The views of a scene show one set of named points, each view turned or mirrored, and shifted as a whole, with a little noise and some points left out.
In the rows, 128 means zero.

Scene 1
View 1
Depak: [ 83 122 125 127  79  81 101 113 170 112 152 103 182 112 112 170 135 148
 133 109  95 154 151 149 137 103  91 132 151 126  78]
Fud: [112 157  94 195  96  53 144  90 112 239 211 172  84 100  51 114 144 139
 122 192 173 155  95 147 129 142 113 231 158 101 166]
bezen: [ 91 128 128 135  91  70 125 109 164 140 147 114 143 110 117 184 147 160
 120 132 108 150 122 155 145 116  92 150 148 130  94]
Dedu: [ 92 125 128 150  94  81 116 105 165 138 164 111 150  95  95 151 134 151
 129 128 113 153 138 140 142 122 103 158 149 134  87]
Gug: [129 135 132 208 115  77 121  87 149 206 194 141 103  68  38 102 146 161
 135 175 155 158 118 112 153 158 130 225 151 144 129]
Reb: [ 80 124 118 142  91  85 124 107 166 127 174 106 156  98 106 144 116 138
 122 118 113 152 143 147 133 115  98 147 150 124  78]
Kifi: [ 76 138  99 123  63  66 103 115 143 136 166 125 179 139 107 170 140 133
 131 117 102 154 145 167 121  92  81 139 161  93 108]
Nikug: [ 66 130 109 117  83  74 139 110 160 122 159 109 153 120 138 179 120 139
 110 117 107 147 127 172 129  99  80 128 147 110  83]
keni: [104 121 127 180  96  96  95  99 163 144 198 114 162  76  49  93 119 137
 147 129 125 161 162 114 136 136 121 181 154 134  89]
Giniz: [ 56 135  77 127  59  76 115 114 134 127 205 123 186 132 100 123  97  99
 128 109 116 158 160 171  96  88  83 136 165  69  99]
palu: [115 128 141 138  80  69  81 112 169 137 128 115 175 117  91 195 183 177
 147 128  89 157 140 135 158 113  97 152 154 142 100]
lozo: [104 146 106 168  88  58 130  99 131 200 181 151 114 110  77 148 152 147
 125 167 145 153 108 152 135 127 103 195 158 108 142]
fetiz: [102 134 116 165  91  72 115 103 148 168 182 131 139  99  76 135 139 145
 132 146 131 155 133 140 137 126 107 181 155 120 113]
deru: [104 147 109 157  90  51 139 101 134 200 169 148 106 115  93 169 159 158
 119 168 141 150  97 159 140 126  96 191 154 113 140]
View 2
Giniz: [119 117 106 152 157 110  78 156 170 123 102  97  93  80  80 107 147  89
 100 140 178 152 156 194 112 148 147 109 173 129 104]
bezen: [154 170  82 120 107 115 120 139 159  98 132 137  97 138 129 119 153  96
  96 136 143 140 107 151 147 142 143 136 123 115 141]
Dedu: [140 169  87 135 126 128 127 126 151 109 130 138 102 141 118 135 170 121
 101 136 142 133 100 142 128 130 134 140 137 124 146]
lozo: [169 152  99 122 102 128  87  90 163 123 100 147 111  99 120 136 144  79
  95 170 155  73 117 173 122  91 178 148 123 137 176]
deru: [180 161  93 110  88 123  91  96 166 113 106 152 110 105 133 129 136  70
  91 168 150  79 115 168 136 100 179 151 109 129 176]
Reb: [132 161  92 141 136 112 123 143 155 112 127 130  91 136 104 127 159 112
  97 128 156 142 120 152 117 148 134 132 154 129 132]
Kifi: [140 135  93 129 127 126  85 153 166 102 114 103 107  97 108 105 155  89
 106 146 152 159 123 178 147 145 145 118 136 114 110]
Fud: [177 147 109 126 106 130  75  52 163 141  81 165 114  79 114 151 133  72
  90 189 167  20 130 179  98  57 202 162 127 157 210]
palu: [154 169  78 118 109 159 112 137 148  92 132 121 124 137 136 128 186 119
 119 150 121 159  72 145 169 125 126 137 106 106 129]
keni: [116 154 100 163 166 144 118 109 140 134 113 133 110 128  89 154 187 147
 111 147 151 118 106 144  91 105 127 140 169 146 149]
Nikug: [145 156  87 124 116  94 115 162 168  98 133 124  84 126 118 102 137  81
  87 122 157 158 132 165 140 172 143 124 142 114 121]
Depak: [132 157  87 133 132 126 117 160 154  99 134 114 100 135 112 117 171 116
 105 129 143 174 106 153 142 156 122 124 140 113 114]
View 3
fetiz: [132 142 128 124  96 129 102 127 152 103 109 115 145 134 148  92 143 117
 123 116  86 137  93 134 122 125 173 148 105 111 107]
Fud: [132 141 137 147  82 142 129 138  81  86  89 100 182 105 176  91 150 144
 147 135  92  95  46 180 153  88 177 181  54 149 126]
Depak: [127 126 136 104 121 106  69 116 212 126 141 129 128 144 131 118 137 101
 105  98  82 181 123 113 100 149 172 123 150  71  90]
Dedu: [139 138 130 107 101 128  96 118 177 116 123 120 139 141 132 104 140 110
 112 108  82 153 117 122 107 143 170 127 132 102 103]
Nikug: [130 106 161  98 133 105  74 114 192 134 152 123 167 119 141 154 135 120
 104 108  77 182 114 138  95 144 165 130 153  85  94]
Reb: [133 136 132 108 108 120  87 116 189 108 126 123 147 128 137 128 138 108
 101 115  80 170 125 118  95 147 170 130 138 108  98]
keni: [133 176  92 133  79 134 104 125 178  69  88 125 119 142 142  81 144  92
 105 124  93 147 122  99 105 136 179 142 108 134 105]
lozo: [133 128 142 126  98 131 111 131 117 115 112 108 164 125 159  94 145 134
 141 114  86 117  64 165 142 107 174 159  86 112 116]
Kifi: [110 111 150 126 136  87  61 121 196 119 145 129 143 126 161 126 140 113
 113  99  91 185  91 129 117 126 176 153 127  67  89]
bezen: [139 118 149  95 115 123  89 118 173 143 140 119 150 142 127 115 135 121
 121  98  74 154 107 139 111 145 165 121 140  80 102]
deru: [137 116 156 114 103 132 111 129 116 133 123 107 171 128 151  97 143 139
 145 105  80 115  64 173 140 113 169 149  96 101 117]
palu: [131 128 134 101 113 118  80 123 188 151 140 124 109 178 120  67 136 105
 133  76  81 146 102 120 127 143 170 116 139  45  98]
Gug: [152 174 101 126  58 169 142 133 107  90  75 104 144 144 137  56 145 121
 140 126  85  86  86 141 136 118 172 144  76 154 126]
View 4
Giniz: [ 83 117 110 129 127 139  99 150  47 168  76 141  97 139 118 139 108  71
 169 103 113 148  95 202 138  70 108 146 128 115 120]
bezen: [110 130 105 118 103 129 115 124  80 165 130 134 102 148  86 111 167  86
 163 130 131 171 133 119 106 126 131 114  77 141 104]
Depak: [ 88 136  71 110  94 145 102 121  74 173 110 146  88 132  78 121 162  87
 168 137 142 154 121 143 117  97 115 111  85 124 115]
Nikug: [ 88 110  92 118 110 124 107 138  51 165  96 152  98 154  96 127 150  70
 160 130 128 182 106 132  99 113 132 125  89 135 101]
lozo: [149 142 191 140 131 118 130 139 101 159 154 101 120 148 117 100 142  95
 165  87 101 163 157 148 136 138 130 138 100 152 114]
Reb: [104 131  86 120  98 137 119 158  80 166 111 134 102 142 107 127 158  83
 173 122 145 149 125 144 114 111 123 123 102 123 126]
Dedu: [114 141  98 118  96 138 122 146  94 165 130 125 103 137  99 115 167  93
 173 124 142 147 140 136 118 119 122 117  93 129 126]
deru: [150 136 197 138 131 111 129 125  96 156 157 104 119 156 106  93 151  95
 157  93  95 182 157 123 123 151 139 132  83 164  98]
keni: [129 165 101 128  93 156 133 173 123 168 136 105 108 119 122 118 161 108
 192 103 155 105 156 169 147 108 107 129 122 108 161]
fetiz: [133 148 144 131 112 134 127 145 105 166 140 109 111 135 113 110 152  99
 174 101 125 143 150 152 133 123 122 130 104 134 130]
Gug: [179 172 178 142 109 133 158 175 152 157 182  73 128 133 135  98 172 118
 186  80 134 123 190 138 144 155 127 132 111 138 151]
Fud: [180 149 243 158 144 111 150 163 120 153 169  71 136 150 150  97 131 101
 170  55  89 153 172 159 150 155 133 156 120 156 127]
View 5
deru: [106 110 164 124 137 126 130 130 158 106  86 135 115 151 104 164 166 136
 147 134 155 150 183 104 128  81 141  85 123 149 104]
bezen: [108 132 141 113 134 157 136 149 141 140  83 172 141 143 110 119 159 168
 172 139 127 128 166 164  95 117 141 116 100 152 121]
Reb: [123 130 152 128 125 153 117 168 135 138  85 163 144 128 130 102 149 178
 175 131 133 128 151 174  95 139 150 125 106 150 140]
Dedu: [127 121 151 113 135 142 128 162 134 139  83 154 137 134 120 110 140 168
 178 124 126 137 164 159 100 136 141 116 103 156 128]
Fud: [131  91 201 147 139  99 103 142 165  80  90  83  97 141 132 177 148 121
 132 106 186 175 177  57 158  86 142  62 156 155 118]
lozo: [120 102 175 130 134 114 118 138 157 104  86 121 112 143 113 159 153 138
 146 123 162 152 177 103 134  92 145  85 129 146 115]
Gug: [147  92 189 117 156 110 123 176 143 111  74  73 106 143 133 142 118 130
 170  82 136 194 178  75 136 136 127  67 137 184 118]
Nikug: [ 97 144 141 132 118 168 123 145 143 135  90 196 149 135 119 112 175 180
 164 159 145 106 154 186  90 111 155 132 101 136 134]
Kifi: [127 117 143 127 109 120 109 126 143 131  90 182 138 125 102 119 151 178
 159 151 149  91 157 187 103 106 162 138  98 113 133]
palu: [131 104 121  81 138 116 151 131 132 155  73 165 131 145  72 120 131 163
 190 129  97 121 186 172  97 123 139 123  77 141 102]
Depak: [127 124 134 111 123 143 126 150 129 151  83 182 148 129 107  99 145 184
 182 139 118 107 160 197  88 135 149 139  88 136 132]
Giniz: [139 119 167 164  96 121  73 146 142 117  99 173 143 102 137 103 149 192
 148 145 178  88 131 193 107 119 175 147 119 106 164]
fetiz: [135 107 165 124 134 119 115 156 142 122  84 127 124 132 124 128 136 156
 165 115 144 147 166 132 117 123 143 103 118 150 128]
View 6
deru: [114 140 165 106 179 152 154 114 172  67 139  93 129  97 148  65  87 109
 143 203  62 179 119 107 143  86 129 136 163 123 117]
keni: [109 132 100 158 135 123 149  85 177  88 145  85  94 116 110 123 173 117
  99 175  98 170 129 122 141 123 152  52 149 105 131]
palu: [137 119 107 112 157 140  86 116 136  93 118 106  79  94 110  95 128 130
 128 225 144 140 113 111 122 104 125 139 182  74 123]
Kifi: [113 131 116 148 146 170 122 116 125 112 168 114 113 133 159  94 107 137
 109 234 105 162 126 126 113 135 132 131 209  72 107]
fetiz: [111 134 132 134 157 142 150 102 168  81 145  92 113 110 130  93 129 115
 120 195  82 172 125 116 141 107 141  97 163 109 124]
Fud: [ 82 171 183 106 180 144 204 105 199  43 140  70 156 100 153  66  95  89
 150 156  39 206 130 110 181  88 136  88 154 167 124]
Depak: [134 106  99 154 141 151 104 105 137 117 159 117  84 121 130 105 133 142
  99 238 111 146 121 118 100 126 140 129 181  58 113]
bezen: [137 105 128 133 159 149 116 107 152 100 150 113  95 106 129  85 113 132
 114 235  86 153 114 109 107 101 137 146 162  76 116]
lozo: [104 148 161 115 173 148 165 110 175  66 142  88 133 103 147  72  98 106
 137 189  65 183 125 111 153  95 132 116 168 129 119]
Reb: [127 107 113 164 142 145 132  95 159 109 166 111  96 123 129 103 136 135
  94 227  79 160 122 119 106 120 149 112 158  74 118]
Gug: [108 142 147 113 168 113 176  91 211  47 117  69 112  85 104  93 144  93
 135 153  68 185 123 108 171  81 146  66 123 150 138]
Giniz: [ 93 138 114 183 130 176 151 105 131 123 201 113 132 159 178 107 118 138
  86 222  81 177 137 136 113 161 145  97 209  75 103]

Which points are out of place in each view (at most two, in the order of its rows)? Write none if all are in place.
view 1 | none
view 2 | Dedu, keni
view 3 | Fud
view 4 | deru
view 5 | bezen
view 6 | none

Scene 2
View 1
pori: [107 109 134 126 182 108 127 112 145 156  40  88  61 182 199 158 171 180
 155  90 138 182 121 226 125 136 135 108  68 121 133]
Kono: [180 121 145 177 194 145  78 114  74 168 111 161 137 190  71 132 118 139
 101  84 129  77 233 226 164 139 149 144  20 231 126]
Beril: [148 119 136 167 182 148  91 118  85 166  95 144 125 211  93 139 117 138
 120 112 132  85 216 230 145 127 154 151  26 223 125]
lezoz: [124 105 142 132 173 103 112 110 133 162  70 107  75 174 164 164 181 130
 131  81 132 156 115 200 119 109 145 114 112 129 105]
nula: [156  92 109 122 184  97 144  94 194 173  67 123  85 124 223 171 194 165
 125  87 161 182 128 186  92 133 158  65 131 114 180]
kuzo: [158 108 128 140 200 113 124 101 151 166  63 118  87 145 194 151 161 198
 129  78 151 166 163 224 130 161 140  85  54 142 179]
fom: [176 108 143 155 193 114  95 105 116 172  98 141 107 151 126 151 164 141
 105  59 135 128 170 203 140 134 148 112  82 166 131]
Potag: [165 109 121 153 189 129 116 106 137 169  88 142 111 160 152 153 148 154
 117  99 148 127 185 210 121 138 158 105  71 179 164]
Dakop: [142 110 138 152 168 130  98 115 108 168  97 140 113 196 111 158 151 103
 115 102 132 106 167 201 121 101 163 139 100 186 102]
ketut: [ 94 120 136 144 163 141 111 123 101 155  59 110  95 239 133 147 128 137
 149 135 132 117 169 232 127 108 152 155  44 189 107]
lirep: [135 114 133 142 186 122 114 112 124 161  68 119  90 185 158 151 150 162
 135  96 142 139 163 220 130 134 145 118  58 164 139]
figi: [143 105 139 138 174 107 111 106 132 167  87 124  90 166 151 163 181 119
 119  79 133 141 131 192 116 108 156 111 122 143 114]
luf: [144 124 161 160 200 129  83 120  75 155  72 114  96 197 107 133 133 172
 130  72 120 123 187 248 172 150 123 142   4 185 114]
dab: [162 105 137 138 190 102 113 102 145 171  83 126  89 139 169 163 182 148
 117  62 140 157 142 198 124 131 146  92 103 137 143]
sur: [125 107 130 134 169 117 120 110 141 165  73 114  87 182 169 162 165 133
 134 103 141 147 136 200 111 110 154 117 104 148 126]
bitan: [105 114 104 149 154 153 127 119 127 165  79 141 120 236 142 156 119 119
 135 173 151  98 192 213  93  97 181 148  75 212 137]
Fup: [144 107 137 144 180 115 109 108 126 166  85 127  96 174 148 157 165 130
 120  85 136 135 150 202 125 118 150 115  96 158 125]
fodug: [232 102 133 171 202 114  89  91 123 185 134 178 140 112 101 153 167 126
  72  41 141 100 202 183 141 139 160  94 102 189 155]
Piluf: [143 105 124 145 167 127 118 108 137 169  90 137 105 178 147 161 159 123
 118 110 145 125 158 195 106 109 166 118 106 171 130]
tib: [136 112 152 141 189 109 104 113 113 159  65 104  76 175 152 150 167 159
 136  65 128 155 140 225 148 133 130 119  64 142 110]
View 2
nula: [106 171 132 158 115 166 145 123 132 111 123  30 124  93 109 164 190 109
  48 149 142 193 140  93  77  80  90 189 145 139 200]
lirep: [129 139 119 120 113 177 131 114 153 120 115 107 158 119 122 149 122 136
  78 146 125 142  65 103 106  92 142 131 159  97 166]
Beril: [135 119 133  95 128 185 137  94 186 159 134 163 181 118 131 129  71 178
 101 174 118  86  35 116 125  98 147  70 150  86 121]
lezoz: [127 132  94 147  90 154 157 145 134 108 119  85 131 121  92 155 158 123
  75 129 124 154 114 121  79  81 147 127 175  82 166]
sur: [117 129 106 149  95 162 162 131 146 116 130  91 144 112 105 157 145 132
  68 157 119 156  95 105  86  86 140 126 171  96 170]
Piluf: [117 129 122 144 106 165 166 119 161 138 144  97 147 103 108 151 132 151
  72 174 119 136 102 108  89  85 125 106 158 106 153]
fom: [145 146 130 107 125 167 137 112 150 146 122 101 144 112 106 128 128 148
 100 132 140 109 109 133 102  83 115 111 136 101 132]
luf: [160 135 114  81 123 182 109 116 154 130  92 148 167 142 119 125  90 147
 115 111 130  96  39 133 121  96 167 106 153  67 130]
tib: [142 140 104 117 107 172 128 131 134 108  96 105 147 133 104 142 133 127
  94 111 129 138  76 125  99  88 156 135 164  77 162]
ketut: [117 106  95 128  94 174 151 121 168 115 128 149 176 128 125 153  94 153
  78 172  99 130  23  97 106 101 181  93 186  70 161]
bitan: [ 90 104 116 150  98 175 176 103 192 137 164 142 181 100 134 162  94 171
  58 230  94 134  42  76 103 100 148  79 177 104 158]
kuzo: [126 172 133 111 131 188 109 108 141 115  95  76 149 116 132 148 142 119
  71 126 146 160  75  96 108  96 117 184 139 119 186]
Fup: [128 134 115 133 108 163 150 126 149 130 127  97 145 110 103 145 138 141
  81 147 126 135 104 118  92  83 132 114 157  95 153]
Kono: [152 129 146  74 145 186 124  86 188 177 129 162 177 118 129 115  64 184
 118 160 128  61  48 132 133  95 132  63 127  92 102]
fodug: [151 161 167  94 154 167 141  90 168 190 138  89 134  90 106 112 128 171
 110 146 158  80 152 145 104  74  69  95 102 129 100]
Potag: [122 149 140 116 132 182 139  99 165 144 131  99 156 103 126 143 124 148
  77 165 134 132  85 102 109  92 111 129 137 119 155]
Dakop: [120 109 112 138  99 159 176 121 172 146 154 127 157 108 102 145 112 163
  84 182 109 110  91 118  92  85 140  68 167  89 132]
View 3
Beril: [ 89  61 177  69 165 101 117 179  89 126 135 115 145 195 148 107 133 131
 150 154 120 151 189 162  87 132 127  71  85 166 178]
Piluf: [103 100 148 133 167 127 121 132 124 128 150 159 118 158 179 124 144 127
 107 157 131 112 137 144  80 151 152 124 129 163 143]
Fup: [105 106 145 129 151 132 129 137 129 119 154 139 116 144 162 114 140 122
  99 162 121 121 150 147  86 146 159 131 138 149 137]
luf: [ 98  84 158  65 125 122 135 184 102 102 153  83 132 150 117  87 128 120
 134 162 112 156 219 162  99 124 153 105 110 118 152]
fom: [ 95  88 135 124 138 123 130 148 134 124 134 128 126 141 134 107 142 130
  97 171  95 131 158 165 111 143 170 110 136 156 162]
ketut: [109 102 183  72 176 120 122 164  89 110 178 123 122 176 181 110 133 114
 150 139 167 136 189 132  54 133 118 118  96 133 126]
figi: [114 118 138 141 158 140 128 128 135 129 163 147 109 130 165 118 141 112
  75 160 125 117 129 150  85 150 167 146 149 148 132]
kuzo: [ 87 103 137 144  93 131 145 123 154  83 135 143 114 135 149 114 157 156
 160 189 112  83 192 126 106 155 183 135 151 134 103]
Dakop: [108  91 157 104 184 120 116 154 106 141 156 136 127 166 168 114 133 109
  88 148 126 142 137 159  77 141 139 112 114 163 165]
lezoz: [117 131 140 133 148 148 137 128 135 113 177 139 103 123 168 115 140 107
  82 160 136 116 145 138  76 145 168 161 152 123 109]
nula: [ 97 126 116 203 119 147 139  79 181 102 140 198  96 119 188 139 171 151
 112 188 121  52 124 118  94 175 196 167 183 156  90]
dab: [101 112 128 154 125 140 139 123 153 112 146 148 108 123 150 117 150 130
  95 175 105 102 149 145 103 153 185 143 158 140 125]
pori: [107 131 144 134 111 146 149 123 140  80 171 139 100 125 168 118 151 132
 145 170 146  89 184 115  76 151 169 163 153 110  77]
bitan: [ 99  84 186  98 201 107 109 144  94 131 155 167 126 208 214 129 142 133
 159 142 170 114 151 123  49 149 110 101  91 178 138]
Potag: [ 86  83 146 133 136 118 129 135 132 113 126 154 127 164 158 119 151 149
 140 173 111 103 165 145 101 152 163 107 127 167 144]
Kono: [ 80  43 166  69 156  94 116 188  94 133 116 104 153 192 123  97 130 135
 140 162  91 163 191 182 107 130 137  54  84 174 204]
fodug: [ 79  56 119 144 139 111 120 141 148 145  94 144 141 155 115 109 149 145
  78 184  50 129 130 191 137 151 184  79 135 198 207]
View 4
pori: [144 152 149 170 176  92 174 184  82 165 124 136 154 168 123 118 107  92
 106 141 137 143 134 157 194 141 140  90  97 122 138]
luf: [ 78 180 144 117 188 111  91 158 148 163 151 123 157 157 146  86 143 128
 125 130  67 159  96 108 192 126 115 121 175 152 140]
Kono: [ 60 178 117  93 169 108  83 155 146 108 139 115 167 158 166  56 126 148
 159  96  58 173  83  63 134 113 100 152 221 168 137]
Dakop: [105 181 152 120 165  93 121 163  98  96 137 128 139 155 152 105  83 140
 139 104  99 133  79 143 108  96  89 128 173 135 127]
lirep: [118 156 137 142 173  94 144 175 101 138 125 129 160 168 138  99 107 111
 123 123 114 153 116 125 164 131 130 112 139 139 137]
ketut: [ 86 171 147 104 197  63  87 191 110 137 162 125 139 196 151 135  89 149
 114 128 108 154 111 132 130 126 130 108 146 129 126]
dab: [149 161 148 175 149 122 190 155  79 128 104 138 160 135 128  84 107  89
 128 117 122 130 103 153 172 115 103 111 134 134 140]
Beril: [ 61 171 122  87 183  79  74 175 137 117 150 118 156 183 162  84 109 156
 146 103  75 177 100  76 123 121 121 138 197 156 131]
fodug: [122 172 118 148 125 147 177 126 104  76  86 129 177 111 151  23 117 100
 179  77  78 148  73  96 136  92  70 155 210 165 146]
kuzo: [142 140 123 174 166 110 190 172  92 155 100 132 177 158 130  73 122  82
 126 126 127 162 135 113 198 145 140 107 117 147 150]
Potag: [122 150 118 144 159  95 163 168  93 111 103 128 171 158 144  71 101 109
 145 101 115 162 116 105 142 126 120 125 158 146 138]
Piluf: [128 164 142 142 158  88 157 170  79  97 116 132 149 158 143  99  79 121
 136 105 121 135 101 142 119 110 104 120 149 131 131]
nula: [186 134 134 205 140 109 245 171  43 120  76 144 171 144 120  89  82  69
 127 115 163 133 132 161 164 129 123 101  94 127 145]
fom: [122 172 140 146 149 125 154 146 105 118 115 129 161 134 142  69 113 109
 142 108  94 140  89 125 160 106  91 128 171 148 140]
bitan: [ 96 155 124 100 182  44 111 203  84  87 140 124 146 203 159 125  55 158
 138 101 131 163 117 115  74 120 131 123 155 130 123]
figi: [140 175 162 157 153 110 166 159  77 113 119 137 141 141 134 105  87 110
 124 117 119 120  89 174 144 102  91 110 141 127 132]
sur: [137 160 152 154 164  91 167 175  76 124 124 137 146 161 133 116  82 112
 119 123 131 132 106 160 144 118 111 106 125 124 132]
lezoz: [148 174 173 162 163 105 164 165  79 134 131 140 139 148 129 120  93 106
 110 130 122 118 100 183 162 112  98  99 123 120 135]
tib: [121 174 159 151 175 115 143 163 108 160 137 132 149 151 129 103 123 105
 111 137 101 135 103 152 192 124 113 102 136 134 138]

Which points are out of place in each view (at most two, in the order of its rows)? Write none if all are in place.
view 1 | pori, luf
view 2 | Dakop
view 3 | nula
view 4 | Beril
